Points on a hilly landscape, in no order, each with its height.
A ball rolls from a point to the lowest of its 2 nearest points, and stops where none of them is lower. Distance is the straight distance between rows; heights are no part of it.
<927> h=625: [ 20 -22  11  20   0   5  14 -43 -20  12 -11 -17  -4 -20   6  15   3 -21
 -32  12  -7   5 -15  20  10 -24  10]
<273> h=511: [ -6  27  -9  27  23  12   4  25 -19 -47  29  -6  13 -35  20  -4  -2   2
  31   9 -17  22  -6   4 -22  12  -9]
<931> h=554: [ 19  -5   2  22   4   9   4 -20 -13 -42 -11 -26  13 -33  12  21   5  -2
 -22  28 -28  -8 -24   9 -16 -12 -25]
<702> h=547: [-32  18 -13  12  12 -28   6  17  38 -24   6  10   9 -14  -7   8 -13  26
 -19  30   7 -12 -12 -20 -26  32 -28]
<22> h=421: [ 10 -25  -1  -1  12  46   8 -21 -39  21  10  -3   4 -19 -23 -17  15 -30
   5   1 -27   8  37 -22   0 -31   6]
<1012> h=597: [-14  20 -16   7  22   9 -16  16  19   0  18  -4  11   4  -6 -14   5   5
  37  -7 -30  10   8 -19 -40  16 -11]
<96> h=307: [-13  -7   8  25   8  19  10 -34  -2  16   7  -5 -31 -12  -9  20  -5 -22
 -26   7  -4  16 -18  16  -4 -35   9]
<1222> h=517: [ 19  -6  -5  -7  13  27  -6  -5  -3  31   8 -12   8  20 -22 -32   1   6
  19 -15 -26  13  52 -20  -8 -11   9]
<1596> h=420: [ 21 -29  -1  -3  -5   3  18  -3   1 -21  -6   6   3   1   9   8  25 -17
  30  -4 -45  15  -3   1   8  -3  22]
<926> h=659: [  0 -22  18  14  -3  -6  28 -13  17 -11   1  12 -18   2   6  28   7 -31
  11  11 -31  25 -49  11  -4  -5  27]
<1394> h=587: [ -2  32   0  22  -7 -12 -15   1   7 -31  -1 -31  -8   3  24  21 -24   0
 -36  -8  13 -26 -52  21   8 -16 -21]
<1273> h=407: [-10  -8  22  -6   0 -12  -4  -8 -17  17   1  -1 -17  14  11   6  -3   0
 -15 -21  39  -6  -3  26  30 -11  19]
<887> h=260: [ -7  16  -4   3  -2   3 -18  19 -15   5  17  -8   2  -2  13 -14   1  23
 -23 -13  29 -25   4  34  16   1  -8]
<1358> h=472: [ 20 -13  -7  -4  18  46  -5 -12 -23  23   4 -11   6  -1 -18 -23   9  -4
   5  -1 -37  16  37 -13  -7 -17   7]
<1209> h=634: [ -4  11 -10   5 -25 -14 -19   3  20 -17  -2 -12  -2 -13  -1   1 -33  38
 -48   0  28 -34  -9  -1  24  -5 -26]
<93> h=739: [-15   6  -1   0   8   2 -14  30 -24   1  22   1  17 -23  -2 -22 -12  47
 -19  -2  24 -12  35  15  15  16 -11]
<1732> h=266: [-13 -13   7   4  15  25  12  -9   8  -7   4  -3  -7  -2  -5  30  25 -24
  29   7 -38  17 -24 -13 -32 -19  14]
<484> h=99: [ -4   6  -3   2   1   2 -18  -7  -9  13   5   2 -15   2   9  -2  -4  14
 -21 -10  14  -9  -9  36   7  -6   4]
<619> h=388: [-19  15  -9  29  20  -6   0  16  16 -50  14 -17  -3 -24  17  31  -6  29
   6  12  -7   5 -24   2 -18  -3 -20]
<550> h=555: [ 32   3   4 -16  -9  -6   0   2 -16  -3 -14   8   3   8  10 -26 -12   5
 -10   5  17  -2  -3  14  10  15  12]
<508> h=542: [  4   2   7 -46 -32 -10   1   6  -5  37 -12  38  -3  12 -24   3 -19  -6
   7  11  33 -18   1 -10  11  20   2]
<546> h=653: [ 30  12   1  34 -20  -8   3 -25  -8 -11 -11 -32   2  -7  28   2 -19  -6
 -45  17  -4 -21 -45  18   4 -17 -12]
<796> h=507: [ 12  28  -4  33   8  -2  -4   0 -11 -33  11 -34  11 -26  26   1  -3   1
 -26  20   4 -12 -31  26   0  -1 -18]
<401> h=207: [ -5  -2 -21   4  -7  28  18  -5  20  24  19 -30  -3  27 -16 -20   3 -44
  55 -35 -26  19  35 -59  -6 -24  -8]
<1023> h=639: [  0   5  13   3 -16 -21   7  -6   8 -10 -10  18  -8  18  23  -1 -13 -20
 -10  17   0   6 -58  13  -8  15  15]
<85> h=305: [-18 -11  -3  12   9  -3  -2  -5  25 -20  -4   0  -7  11   6  28  18  12
  10  -5 -30  12 -17  -4 -17  -9   1]
<1593> h=434: [ 12   6  -4  -2   9  -8  -4  14 -11 -34  -3  -1  17 -19  26 -13  11   6
   8   1  -8   8   6  16  13  17  -7]
<1693> h=523: [  6  12  12  32 -11 -14  -1 -24  -7   1   6 -30  -9  13  22  36  -9 -32
 -35 -15   9 -18 -43  32  26 -23  -3]
<957> h=734: [-22 -14   0   8  14  -6  -1 -24  23  21  -2   3 -23  11 -12  14   4  -4
 -12 -11  -5  15   6   4  -4 -17  11]
<1129> h=543: [  4 -15  -4 -23 -12  -9  -2  22  20   4   0  11  15  29 -14 -12   4   4
  47 -33  -2  -5  34 -42   0  20  -2]
<587> h=424: [-32   0   2 -17 -16 -28  -7  10  -3  27   0  21  15 -13 -18  14   0  37
 -23  20  23 -42  23  -1   6   6 -35]
<1154> h=770: [ -5  -7  11  -7   8  -8 -13  15 -21  -1   2 -11  11  -5  -6 -10  -4  58
 -22  -7  25 -15  31  12  11  -3  -1]
<156> h=552: [ 18  18 -15  12  13  17  -1  20 -11 -33   9   1   6 -22  12  -7  -3 -10
  39   8 -29  16  -4   2 -23  18 -11]
<279> h=383: [ -8  22  -5 -36 -36  -2  -4  33 -19  -1  -1  22  18 -16   4  -5  -6  11
   3  11  43 -16  10  10  15  19 -15]
<1706> h=620: [ 13  27 -22  -9   4   8   1  20   0 -19   5  16  18 -12   2 -39 -18  11
   0  17  14   3  11  -4  -9  43 -12]
<1177> h=603: [-21  13 -16   3 -16 -22  -4  13  18 -19  -1   3   8 -23  -5   6 -26  40
 -46  20  39 -32 -10 -12  15  12 -38]
<568> h=352: [-15 -12  18   1   1 -16   9 -14   0  28   4  12 -31   9  -3   9 -10 -18
 -17 -17  28  17  -7  25  24 -12  23]
<480> h=410: [ 18   3  -4  14   8   2   4   1 -27 -36  12 -16  26 -40  27  22  24 -14
  12   7 -29   2 -15  20  -6  -6 -16]
<1737> h=450: [ 20 -32  -2  -5   1   9  20  -4   7  -8  -1   1   2  13   0  -2  17 -18
  44 -18 -34  27  24 -25  16 -10  23]
<740> h=676: [-17  16   2 -16 -11  -8  -7  34 -21   1   7   4  23 -21  -6 -10  -4  50
 -23  11  42 -23  27   4  18  13 -18]
<1204> h=439: [ -4   1   1   4  19  14   4  -7  35   4  -6 -18  10  14 -10   3  26  -8
  31   6 -38   8 -18 -16 -38   0  14]
<1017> h=317: [ -9   1   2 -24  -8 -11  -4   9  11  -1  -5  33 -10  17  11  12   2 -12
  15 -14   9   2 -24   7   7  22   4]
<945> h=483: [  2  12   3 -49 -45  -2  -1  25 -24  24  -7  26  10  -2 -12   2 -18   6
  13  16  47 -21   6   2  17  10  -3]
<1713> h=488: [ 24  19  -7   8  -5 -10   0   0 -15 -22  -8 -10   8  -8  31 -11   0  -5
 -18  10   5   2 -26  28  -1  11  -2]
<990> h=454: [ -5  38 -15  29   7   3  -6  15  -7 -24  24 -23  10 -23  25 -13 -10  17
 -32  10  28 -15 -17  28   8   6 -18]
<1180> h=677: [  3  16   3  17 -27 -23   2  -4  16 -44 -17 -14  -2   4  29   3 -29  12
 -43  14  12 -16 -50  -1   2  -2 -15]
<1552> h=215: [-23  -9 -16  -2  20  -3 -13  -3  -2  23   7   7 -10  15  -7  -2  17  -5
  24 -35 -22  24  38 -25  -1 -26  12]
<7> h=553: [ -8  -3  29 -37 -32 -23   2  13 -23   1 -18  17   7  11   7  22   0   8
   0   1  49 -11 -11   5  27  10  15]
<1566> h=577: [  4  20 -15  10  21  25  -8  16  -1 -18  14  -7  16 -13  -2 -14   1   0
  32   2 -38  18   7 -14 -35  13  -9]
<839> h=578: [  9  15   4 -35 -31 -10  -1  11  -8  28 -11  30   3  11  -9 -19 -14  10
 -18  18  33 -19 -11   3   3  20   4]
<219> h=800: [ 10  -7 -16 -22  -3  11 -11  17  -7  41  24  16  -5  16 -29 -36 -21  15
  22 -19   9 -28  46 -18  -3  15 -14]
<730> h=695: [ -8 -24  21  25 -14 -17   8 -29  17   5 -11 -10 -29  10  -7  21 -31  -3
 -37 -14  14  15 -24   2  30 -22   6]
<1687> h=690: [  7   1   6  10 -17 -21   2 -17   6 -15 -24  -8  -9  13  23   0 -21   8
 -38   4   9  -2 -42  10   8  -2  -1]
<490> h=506: [  3 -20 -10 -15  -3   2   2  10  14   4   4  -5  10  34  -8 -19   5  -5
  51 -39 -22  14  40 -49  -3  -2   4]
<607> h=344: [-16   5  -3  17  18  -2  -9   2  13 -38  -1  -9  -9  -7  10  28   3  18
   5   1 -22   5 -19   7 -25  -7 -19]
<1440> h=546: [  3   4   9  24 -10 -12   4 -25  -2 -16  -7 -19 -11   3  28  39  -5 -19
 -22  -3  -3   0 -48  25   8 -13  -1]
<998> h=708: [-11 -10   9 -12  -4 -24  -7  10   0 -24 -15   4  10   3   7  10   3  34
 -13  -6  25  -4   9   2  19  11  -6]
<500> h=435: [ 29   4  -5   6   2  -1  12   3   3 -25  -6   9   5  -2  14  -2   8 -21
  22  13 -30   9 -28  17 -14  16  11]
<1347> h=462: [ 19   5 -11  -8   4   4   4  16  20 -32  -2   9   6   9  10 -11   8   0
  33   9 -29   7 -13  -5 -14  29   4]
<54> h=711: [-25 -28  20   8   0 -24   5 -18  18   4  -9  -1 -27  19 -10  30 -14   9
 -30 -14  26  13  -6   6  25 -16  10]
<355> h=566: [ 15  -1  -9  -9  18  15 -16  11  -6  17   7  -1   7   7 -17 -35  -5  27
   8  -8 -11   3  46  -3  -7   8   1]
<535> h=24: [  1  -9   1 -19  11 -11  -8   2  31  26 -16  -2  21  25 -18 -21  12  17
   2  -2  -3  -2  26 -19 -13  23   4]
<1550> h=494: [ 16  23   8  16  -8 -11  -7  -5 -18   7   6 -20   1  10  33  17  12 -34
 -23 -13  17 -18 -31  43  26 -10   0]
<1498> h=594: [ 14 -22  10  24  -9   9  13 -41  -7 -15 -20 -16 -13 -22  -1  33  -2 -25
 -27  24 -24  -3 -42  -3 -15 -22  -8]
<448> h=430: [-16   4  -3   7  20  15   0 -22  38  35   0 -28  16  10 -22  -1  24 -14
  26   9 -31   9  -6 -21 -42 -11   7]
<417> h=775: [  0  10  23 -26 -13  -6  -9  20 -41  12   6  -2   6  -2  -4  -5  -3  32
  -4  -3  47 -33  16  16  23  -3  16]
<964> h=549: [ -1  35 -12  21  25   2   2  20  -5 -34  13  -5  12 -26  18  -8  -7   6
  11  22  -1  12 -15   7 -24  18  -5]
<627> h=657: [ -7   6 -13 -22   3  -1 -18  24  -2  -1   6  22   3   5   0 -14  -5   9
  24 -23   2   1  24  -5  -1  18  -8]
<51> h=624: [ -7  18   5 -16 -24 -13  -4   4   2   6 -12  27  -8  20  13  -7 -17 -12
 -18  10  21  -6 -43  16  -5  23  13]
<199> h=311: [-16 -17  14  -6   2 -12  10  -5  14  23  -2  21 -28  13 -13   6  -8 -17
   3 -11  23  21   6   4  18   2  24]
<36> h=643: [-28  11  -6 -17  -4 -28 -11  20  22  15  -1  25  28  -4 -17  -2  13  14
  13  13  -4 -16  18 -27 -15  40 -28]
<338> h=290: [ 13   1 -14  -1  12  30  13 -13  24  28   6  -1 -22  10 -21 -13  -5 -38
  37  -7 -16  17   8 -20 -14  -3   9]
<1454> h=753: [-16  -3  -2 -18   5  -7 -12  -2  13  37  -1  27 -12  16 -14  -4  -2   3
   3 -14  15  -4   3   2  -3  12   5]
<1108> h=380: [ 25   3 -14  -2  11  30   0  -7 -17  -5   6   2  -9 -10   0   0   4 -34
  40  -4 -32  13   6  -2 -19  -5  -6]
<858> h=334: [  0  15 -12   5  21  31 -15  -6 -12   7   9   3 -12 -11  -5   1  10 -15
  23  -2 -31  11   4  -1 -34  -9  -1]
<635> h=381: [-29  14  -4 -26 -12 -11 -12  22   6   2   1  35  -1  -3   4  12  -1   2
  13  -6  16 -12 -13   6  -1  23 -11]
<460> h=373: [ 15 -24   4   5  15  39  19 -15 -20  31   6  -8 -10 -11 -30 -19   8 -36
  14   3 -14  21  47 -23   7 -37  20]
<942> h=621: [ -2  10 -16  -9   8   4 -12  14  17 -11   8   9   7   8  -4 -17   0   5
  32 -23 -23  10  19 -23 -19  20 -10]
<1764> h=348: [ 11  -5  -1   8   9  18  14 -24  -6  18  -1   9 -22  -8  -5   5   1 -42
   5   7 -11  23  -8  11   0 -11  19]
<52> h=475: [ 11 -21  -6  -7  -1  11  14  -5   3   3   2 -15   8  22 -12 -15  13 -20
  48 -28 -33  26  39 -45   6 -18  20]
<479> h=836: [  4   0  -5 -32  -9   3  -9  29 -17  22  18  14   4  10 -25 -24 -21  29
  26 -21  13 -27  56 -26   6  17 -22]
<1303> h=336: [  0   2   6  18   3  10   7 -27  -6  13   1   2 -25  -8  -3  21   1 -34
  -8   4  -8  15 -36  18 -10 -16  11]
<1766> h=574: [-32  21 -15   0  -1 -19  -2  17  21 -13   3  11  12 -19  -1   2 -14  31
 -35  27  29 -19  -7 -11  -6  25 -32]
<1386> h=316: [  5  -9   0   8  13  23   2 -11 -28 -26   2  -4   3 -25  10  21  24 -19
  17   8 -41   6  -6  -2 -25 -14  -7]
<328> h=441: [-25  19   0 -13 -11 -17 -11  17   1 -23   3  17   4  -1  23  18   3   0
  -4  -8  21 -12 -25  17   7  18  -8]
<489> h=482: [-22   6  10 -18 -30 -24 -13  13 -14  15  -5   8   6  -4 -10  16  -6  40
 -35  13  45 -37   8   7  18  -1 -17]
<1618> h=152: [-21 -20  -6  10  12  12   5 -12  14  12   0   0  -1  12 -10   6  26 -17
  21 -18 -30  35  29 -28  -2 -29  20]
<136> h=664: [ 25  19   2  28 -24 -16  -9 -18  11 -29 -16 -29  -6  -2  30  -2 -40   4
 -47  16  -2 -23 -52   3   8 -14 -20]
<300> h=385: [ 12 -19   1   2   5  -8   3  -6   1 -19 -12   4   2   2  21  13  17  -3
  10  -8 -19  21  -8  15   7   3  19]
<903> h=308: [ 17   8  -5 -28 -19  -7   2  24  11 -18 -13  30   3  10   4 -13   1  -4
  13  10  10  -3  -9  -5  -1  42   5]
<277> h=437: [ -6  20   3  35   7  -3  -2  11  -3 -53  12 -25  -4 -23  28  35  -6   9
  11  22  -7  -6 -43  18 -18 -15 -17]
<1041> h=366: [-23  -5   7 -14  -1 -20 -14  15   2  24  -2  19  16  -2 -26  -1   3  46
 -22  22  13 -33  35 -11  -9  17 -26]
<145> h=563: [-12  -6  24 -31 -30 -25   0   7 -19  27 -14  21  -2   8  -6  13  -7  17
 -14  -2  48 -21  -4   8  21  -5  11]
<1343> h=520: [-20  16  -8  15  17 -11   6  21  30 -31   4   5  13  -6   1  -1  -6  25
   5  24  -8   7  -8  -9 -28  30 -14]
<369> h=662: [-25   4  -4 -13   3 -23 -13  13  27   4  -6  22   9  10  -9   5  12  18
   0   2  -1  -9   5  -7 -20  30 -18]
<1399> h=238: [-13  28  -8 -21 -20  -7   4  35  -3 -26   1  21  16 -20  17 -12  -3   5
   0  19  31  -4 -10   0  14  33 -12]
<1325> h=233: [-31 -28   7  10   5  23  26 -16  16  -8   0  -4  -7 -12  -8  30  33 -35
  11   7 -36  17 -11 -24 -21 -25  17]
<402> h=610: [ 14   3  -6 -15   6   0  -9   9  -3  15  -3  15   4  12 -13 -32  -6  26
  -4   2  12  -6  22   8  -3  20   5]
<1529> h=519: [ 24  18   4  -6 -23 -18   0   4 -15 -17  -9  -1  11   1  33 -25  -8  -3
 -26  16  24 -10 -23  18  10  18   4]
<1689> h=456: [  3  15  -5  27  16   2   7  16 -14 -53  12 -14  17 -36  31  17  16   2
  18   6 -23   9 -20  17  -8   5 -14]
<341> h=633: [  3  12  -2  16 -23 -11 -23  -2  13  -7  -7 -22 -10   5   5   1 -32  24
 -50  -5  25 -36 -26  17  21 -12 -19]
<1385> h=583: [ 10 -26  10  16   1  20  16 -34   9 -14 -17 -11  -3 -11 -13  28  16 -17
 -12  22 -32  11 -28 -13 -26  -9   8]
<149> h=265: [  1 -28   0  -2   3  27  27 -12  -6   4   5  -4  -1 -11 -14  -4  27 -64
  28   0 -28  29  38 -38  10 -33  13]
<1318> h=497: [-20  13   9 -22 -32 -17 -13  20 -12 -10  -5  12  10   1  11  19   8  10
 -11  -1  41 -14 -10  13  19  11  -6]
<1190> h=369: [ 12 -13  31  13  -7 -24   5 -18 -16   8  -8 -32 -13  14   2   5 -21  30
 -39 -11  41 -29 -14  13  34 -26  19]
<1412> h=375: [-15 -12  -3   4  19   7   9  -9  16  51  12 -12  -7  14 -34 -25  10 -13
  13 -13  -5  17  51 -23   3 -32  22]
<555> h=413: [ 23   4 -11   0   8  17   8  -2   3 -12  -4   8 -12   2   8   4   1 -29
  43   2 -29  14 -24   0 -20   3   9]
<1179> h=679: [ -5 -28  28  22  -8 -15  26 -28  17  -1 -16  -2 -23   9   0  25 -10 -20
 -24   1  -5  31 -21   9  17 -14  17]
<1482> h=582: [  9  28 -19   4  17   9  -8  18  -2 -17   5   6   6 -12   4 -24  -8  10
   5  11  -5  12   2   4 -16  22 -11]
<1719> h=212: [ 33   0 -12 -19 -10   0   6  16   4 -22 -10  15   3  18   7 -21 -18 -13
  26  -4  11  -2  11  -9   6  30  -6]
<389> h=771: [  5  -3 -11 -21   2   7 -11   6  12  44  11  26 -12  15 -27 -21 -10   2
  16 -12  13 -20  27  -6  -4  17  -1]
<935> h=364: [ 15  -9   1   3   7  10   3 -17 -36 -22   0 -13  15 -41  18  27  24 -27
   8  13 -33  -6 -18  17 -23 -12 -14]
<222> h=844: [ -3   6   5 -32 -10   2 -16  33 -36  13  18  13  11  -8 -19 -22 -19  39
  17 -10  27 -28  43  -7  13  11  -6]
<1269> h=304: [ 30  -5  -7 -18   6   2  -3   4  -4 -12  -4   8   1  12   7 -17  -4  -7
  24 -14  -7  12  15  -2   8  15   3]
<1452> h=534: [ 22  12   0  33  -4  -5   8 -10 -15 -40   1 -37  22 -35  31  24   3  -8
 -27  24 -15 -14 -32  21  -5 -15 -29]
<917> h=204: [  3  -8   4  17   3   9  -4 -15 -12  19   9  -9 -27  -2   3   4  -3  -4
 -26 -14  12  -2 -11  34  17 -25  18]
<74> h=402: [-20  -7 -16   7  27   8 -10 -15  24  60  19 -13   6  14 -31 -23  17  -2
   4 -12 -26   0  39 -21 -12 -26  12]
<1161> h=323: [  0 -27  15   6  12  25  32  -4 -16  12   8 -11  -6 -16 -31 -15  17 -53
  13  13 -16  30  54 -32  12 -45  18]
<746> h=669: [  7 -25  22  21  -8 -13  32 -25   8  -3  -9   2 -11  -5   5  19   6 -39
 -14  11 -14  32 -34  13  13 -11  24]
<658> h=516: [  5  11   0  -9   0  -5  -9  26 -17 -23  -1   5  18 -11  14 -18   2  24
  -5  -4  22   1  17   9  19  26  -5]
<832> h=683: [-13  -8   3  -8   3 -17  -7  16  15 -19 -14  15   7   7   5   5  10  30
  -5  -5   2   8   7  -4  -3  24  -5]
<161> h=570: [ 14 -12   2  18   8  18   5 -23  -2 -32 -16 -18   4 -13   0  29   9   5
 -12  25 -33   6 -20  -7 -29 -13 -14]
<1638> h=259: [-12 -11   6 -12   1  -8  10  -6  19   4  -1  23 -21  15   4   6  -3 -28
  18 -17   1  21 -17   9   9  14  22]
<248> h=419: [ 14   6 -14  16  19  16 -11  -6 -17  -3  -1  -7   1 -12   9  -7   4  14
 -11   3 -10   7   0  28  -6  -4  -6]
<1662> h=321: [ 18  -6  -1   9   7  33  17 -26   3  24  -8   0 -13  -3 -25  -6   7 -40
  18   9 -17  25   3  -8 -11  -7  14]
<173> h=807: [ -6  -2  18 -29   1 -11  -8  24 -36  20  10   6  -2  -3 -12 -14  -8  43
   8 -15  32 -31  34   4  12   1  12]
<1239> h=622: [ -7   3  -3 -28  -7 -19 -11  19  30  24  -4  17  30  15 -21 -10  17   5
  28  -1  -2 -16  22 -29 -11  38 -14]
<893> h=333: [ -2  -9 -10   0  10  16   5  -2   0  41  21 -14 -13  17 -25 -30  -4 -21
  32 -27 -13  19  57 -44   8 -36  14]
<1523> h=604: [ -9  25   1 -24 -34 -14  -1   7  -4  23  -6  28  -3   5   9 -22 -19   4
 -37  22  31 -23 -28  14   0  15   0]
<1633> h=703: [ -2  12  -7 -29 -12   3 -13  23 -20  12   7  22  -2   2  -1 -11 -10   5
  21 -17  30 -17  22   5  16  18 -12]
<1035> h=649: [  2  -3  13  14  -9 -13  16  -6  10 -21  -5  10 -14  13  22  19  -6 -15
  -1  15 -21   9 -65  13 -13   2  19]
<289> h=584: [ 35 -14  11  -3   4 -14   8  -7 -24   2 -16  -4   3   7   8 -12  -2   2
 -12   3  17  11   9  14  16   2  24]
<1234> h=367: [ 37  -4  -8  -6   6   0   2   2 -17 -24  -6  -1  13  -6  20  -8   7 -14
  30  -6 -20  14   7  10   6   9   0]
<532> h=105: [  0 -17   2  -5  12  -7  -1 -12  28  12 -18  -3   6  24  -8  -5  12  13
  -4  -2  -4  12  14 -13 -11   8  17]
<608> h=585: [  5  -9   1 -38 -16 -11  -1  22   9  17  -7  19  14  21 -23 -15  -6  10
  39 -10  11 -14  37 -36  -3  31 -15]
<1064> h=169: [  3 -24  10   4  19  -1   7 -21  12  27 -12 -11  -4  18 -25 -11   5   7
 -11   0   0  20  27  -5  -2  -6  26]
<1155> h=525: [-19  -6  27 -19 -33 -27  -8  -1 -16  20  -5   0  -4  11  -7  23 -16  38
 -38   7  50 -39 -10   4  22 -14   1]
<1632> h=363: [ -3   2  -5 -31 -24  -9   8  24  31  -4 -10  38  12  19  -5  -5   2  -4
  25   4  -1 -11 -15 -15  -8  44   2]
<1703> h=742: [-29 -13  -4  -5  19 -15  -7 -15  21  47   7  24 -24  15 -22  12   0   2
 -11 -12   8   3  10   3  -7  -5   5]
<110> h=271: [-20   8 -11  -2   9 -12 -17  20  13  15  13  14  22  -6 -18 -20  -1  42
 -22  12   7 -20  35  -8 -12  28 -28]
<1316> h=724: [-26 -19   0   6   9 -15 -10 -24  24  14  -4   5 -31  16 -11  30 -13  12
 -23 -13   9   3  -6   6  11 -17  -3]
<84> h=490: [  6   7  -6  11  10  -2  10  22  16 -42  -5   5  17  -7  13 -10  11  15
   9  16 -16  13 -10  -1 -18  30   1]
<1106> h=345: [ -4 -16   2   7   2 -12   1 -15  14 -22 -17  -2 -10  15  13  19   8   9
  -8  -4  -7  14 -13  10   2  -2   3]
<208> h=264: [ -5 -11  -4  13  12  15  -3  -8   0 -25  -6  -1   0  -8   6  18  29   2
  19  -5 -42  19  -1 -11 -21 -12  -3]
<1338> h=377: [  4   1  -7   9  20  28  -9 -17 -10   7   1  -8  -4 -10  -6  -1  11   3
  -7   6 -28   7   7  10 -19 -16  -8]
<1730> h=235: [  9 -25  16  15  13  -1  11 -20  -2  29  -9  -8 -20   9 -16 -11  -9  25
 -26   6  15   9  18   8   7 -19  30]
<661> h=607: [ 28 -23  13   5   7   2  12 -27 -13   9 -11  -7  -8  -7   1   0   6 -13
 -11   5   0  13   5  20  12 -17  22]
<809> h=143: [ -2  -9 -12   1  -1  39  19  -9   7  11  10 -17  -1   9 -19  -7  17 -49
  53 -18 -37  15  16 -55  -6 -27   5]
<1591> h=461: [  6   8  16  12  -5 -14  -4 -10 -16  15   6 -20  -6  16  23  10   3 -16
 -24 -18  32 -16 -16  40  35 -21  18]
<1750> h=205: [  1 -22  -6  -6   0  40  22  -8  -8  -1  10  -6  14  -5 -16   2  30 -63
  37  -6 -44  14  17 -51  -7 -21   6]
<1054> h=255: [  5  -8 -16  -5   5  24  19  -9  34  36  10 -17 -13  21 -23 -20  -1 -42
  47 -19 -13  16  29 -41   2 -12   4]
<534> h=418: [-12  -1  -8   8  24  14  -5 -23  34  56  11 -15   3  12 -30 -13  18  -8
   3   2 -28   3  13 -13 -24 -10   7]
<1602> h=740: [  7   9  13 -35 -14  -7  -9  21 -23  10   0  12  -3   6   4  -2  -5   4
  11 -17  45 -19  12  10  27   9  10]
<660> h=738: [ -2  -2  17  -9  -4 -20 -10   6 -12 -15 -10 -13   3   4   5   2  -4  48
 -30  -4  39 -17  11  14  18  -3  -5]
<1307> h=197: [-28 -22   3  11   6  23  20 -16  12   7  -5  -5  -4  -5 -13  17  35 -31
  14   1 -30  32  17 -32  -2 -36  21]
<13> h=297: [-14   5  -9   5  20  23  -4  -7   3   7   5   5 -11   3  -6  13  19 -23
  38  -7 -37  19   0 -20 -31 -17   7]
<906> h=611: [ -1  14   3  24 -11  -3 -16  -9   2  -4   0 -24 -11   8  19  19 -20   9
 -44 -12  19 -28 -33  27  26 -20 -15]
<66> h=267: [-15 -14   8  25   9  17   7 -27  -5  29  12  -8 -37 -15  -8   8   1 -21
 -20  -5   7  13  -2  30  20 -37  18]
<4> h=379: [-12  37 -16  13  10  10 -15  24 -10  -9  25  -7   9 -16  17 -15  -2  15
 -16  -3  25 -14  -1  27  11  13 -15]
<1726> h=640: [ 30  -3   7  31 -12   3   6 -39 -22   2  -9 -21  -3 -20  19  12  -7 -17
 -41  12 -13 -13 -33  21   5 -24  -7]
<684> h=302: [ 10 -22  20  10   1 -10   5 -16 -14  14  -8 -14 -18   5  -2  -7 -13  29
 -35  -2  25 -12   3  18  19 -18  22]
<1647> h=605: [-21  14  -2  -4 -10  -4  -3  29 -10 -25   7   2  30 -23  12  -6   1  32
 -21  10  43  -7  16  -2  23  27 -16]
<1484> h=279: [  1 -15 -15   1  13  15  -2   1 -16  20  12   3 -11   9 -12 -14   4 -21
  32 -30 -20  25  48 -34   7 -38  15]
<916> h=457: [ 16   3  -5  18   5  -1  -6 -16 -14 -17 -12 -15   3 -11  22   4   0   2
 -22   7  -3   4 -11  27   2  -6  -6]
<318> h=144: [ -2   8  -8  -7  13  -7 -12  10  18  20   0   9  29  12 -21 -25   6  31
  -7  10  -8  -6  35 -14 -20  29 -13]
<172> h=652: [ 20  13 -11 -22  -4   9  -5  22  -3   1  -1  14  15   8 -13 -38 -17  15
  12   6  13  -7  26  -8   0  38 -13]
<1061> h=567: [  1  18   8  24  -6  -9  -9 -13   5 -31   1 -32 -14  -2  23  40 -14 -12
 -14  -5  -3 -17 -57  20   0 -23 -13]

Call two points neighbours if one is among the 2 nearest of the other. Go from one point of each pair to the other, from neighbour to neighbour, staying as low as possible. Name the highest point that can't be avoided.
<1399> / <1638> -> <1647>
<809> / <273> -> <172>
<1618> / <1399> -> <1209>
<484> / <809> -> <1764>
<1719> / <1638> -> <1632>

Where does a ball stop that starts at each point below?
<341> -> <1638>
<145> -> <535>
<448> -> <1618>
<172> -> <809>
<93> -> <1719>
<136> -> <1618>
<1385> -> <484>
<219> -> <1399>
<173> -> <273>
<1498> -> <484>
<1179> -> <1399>
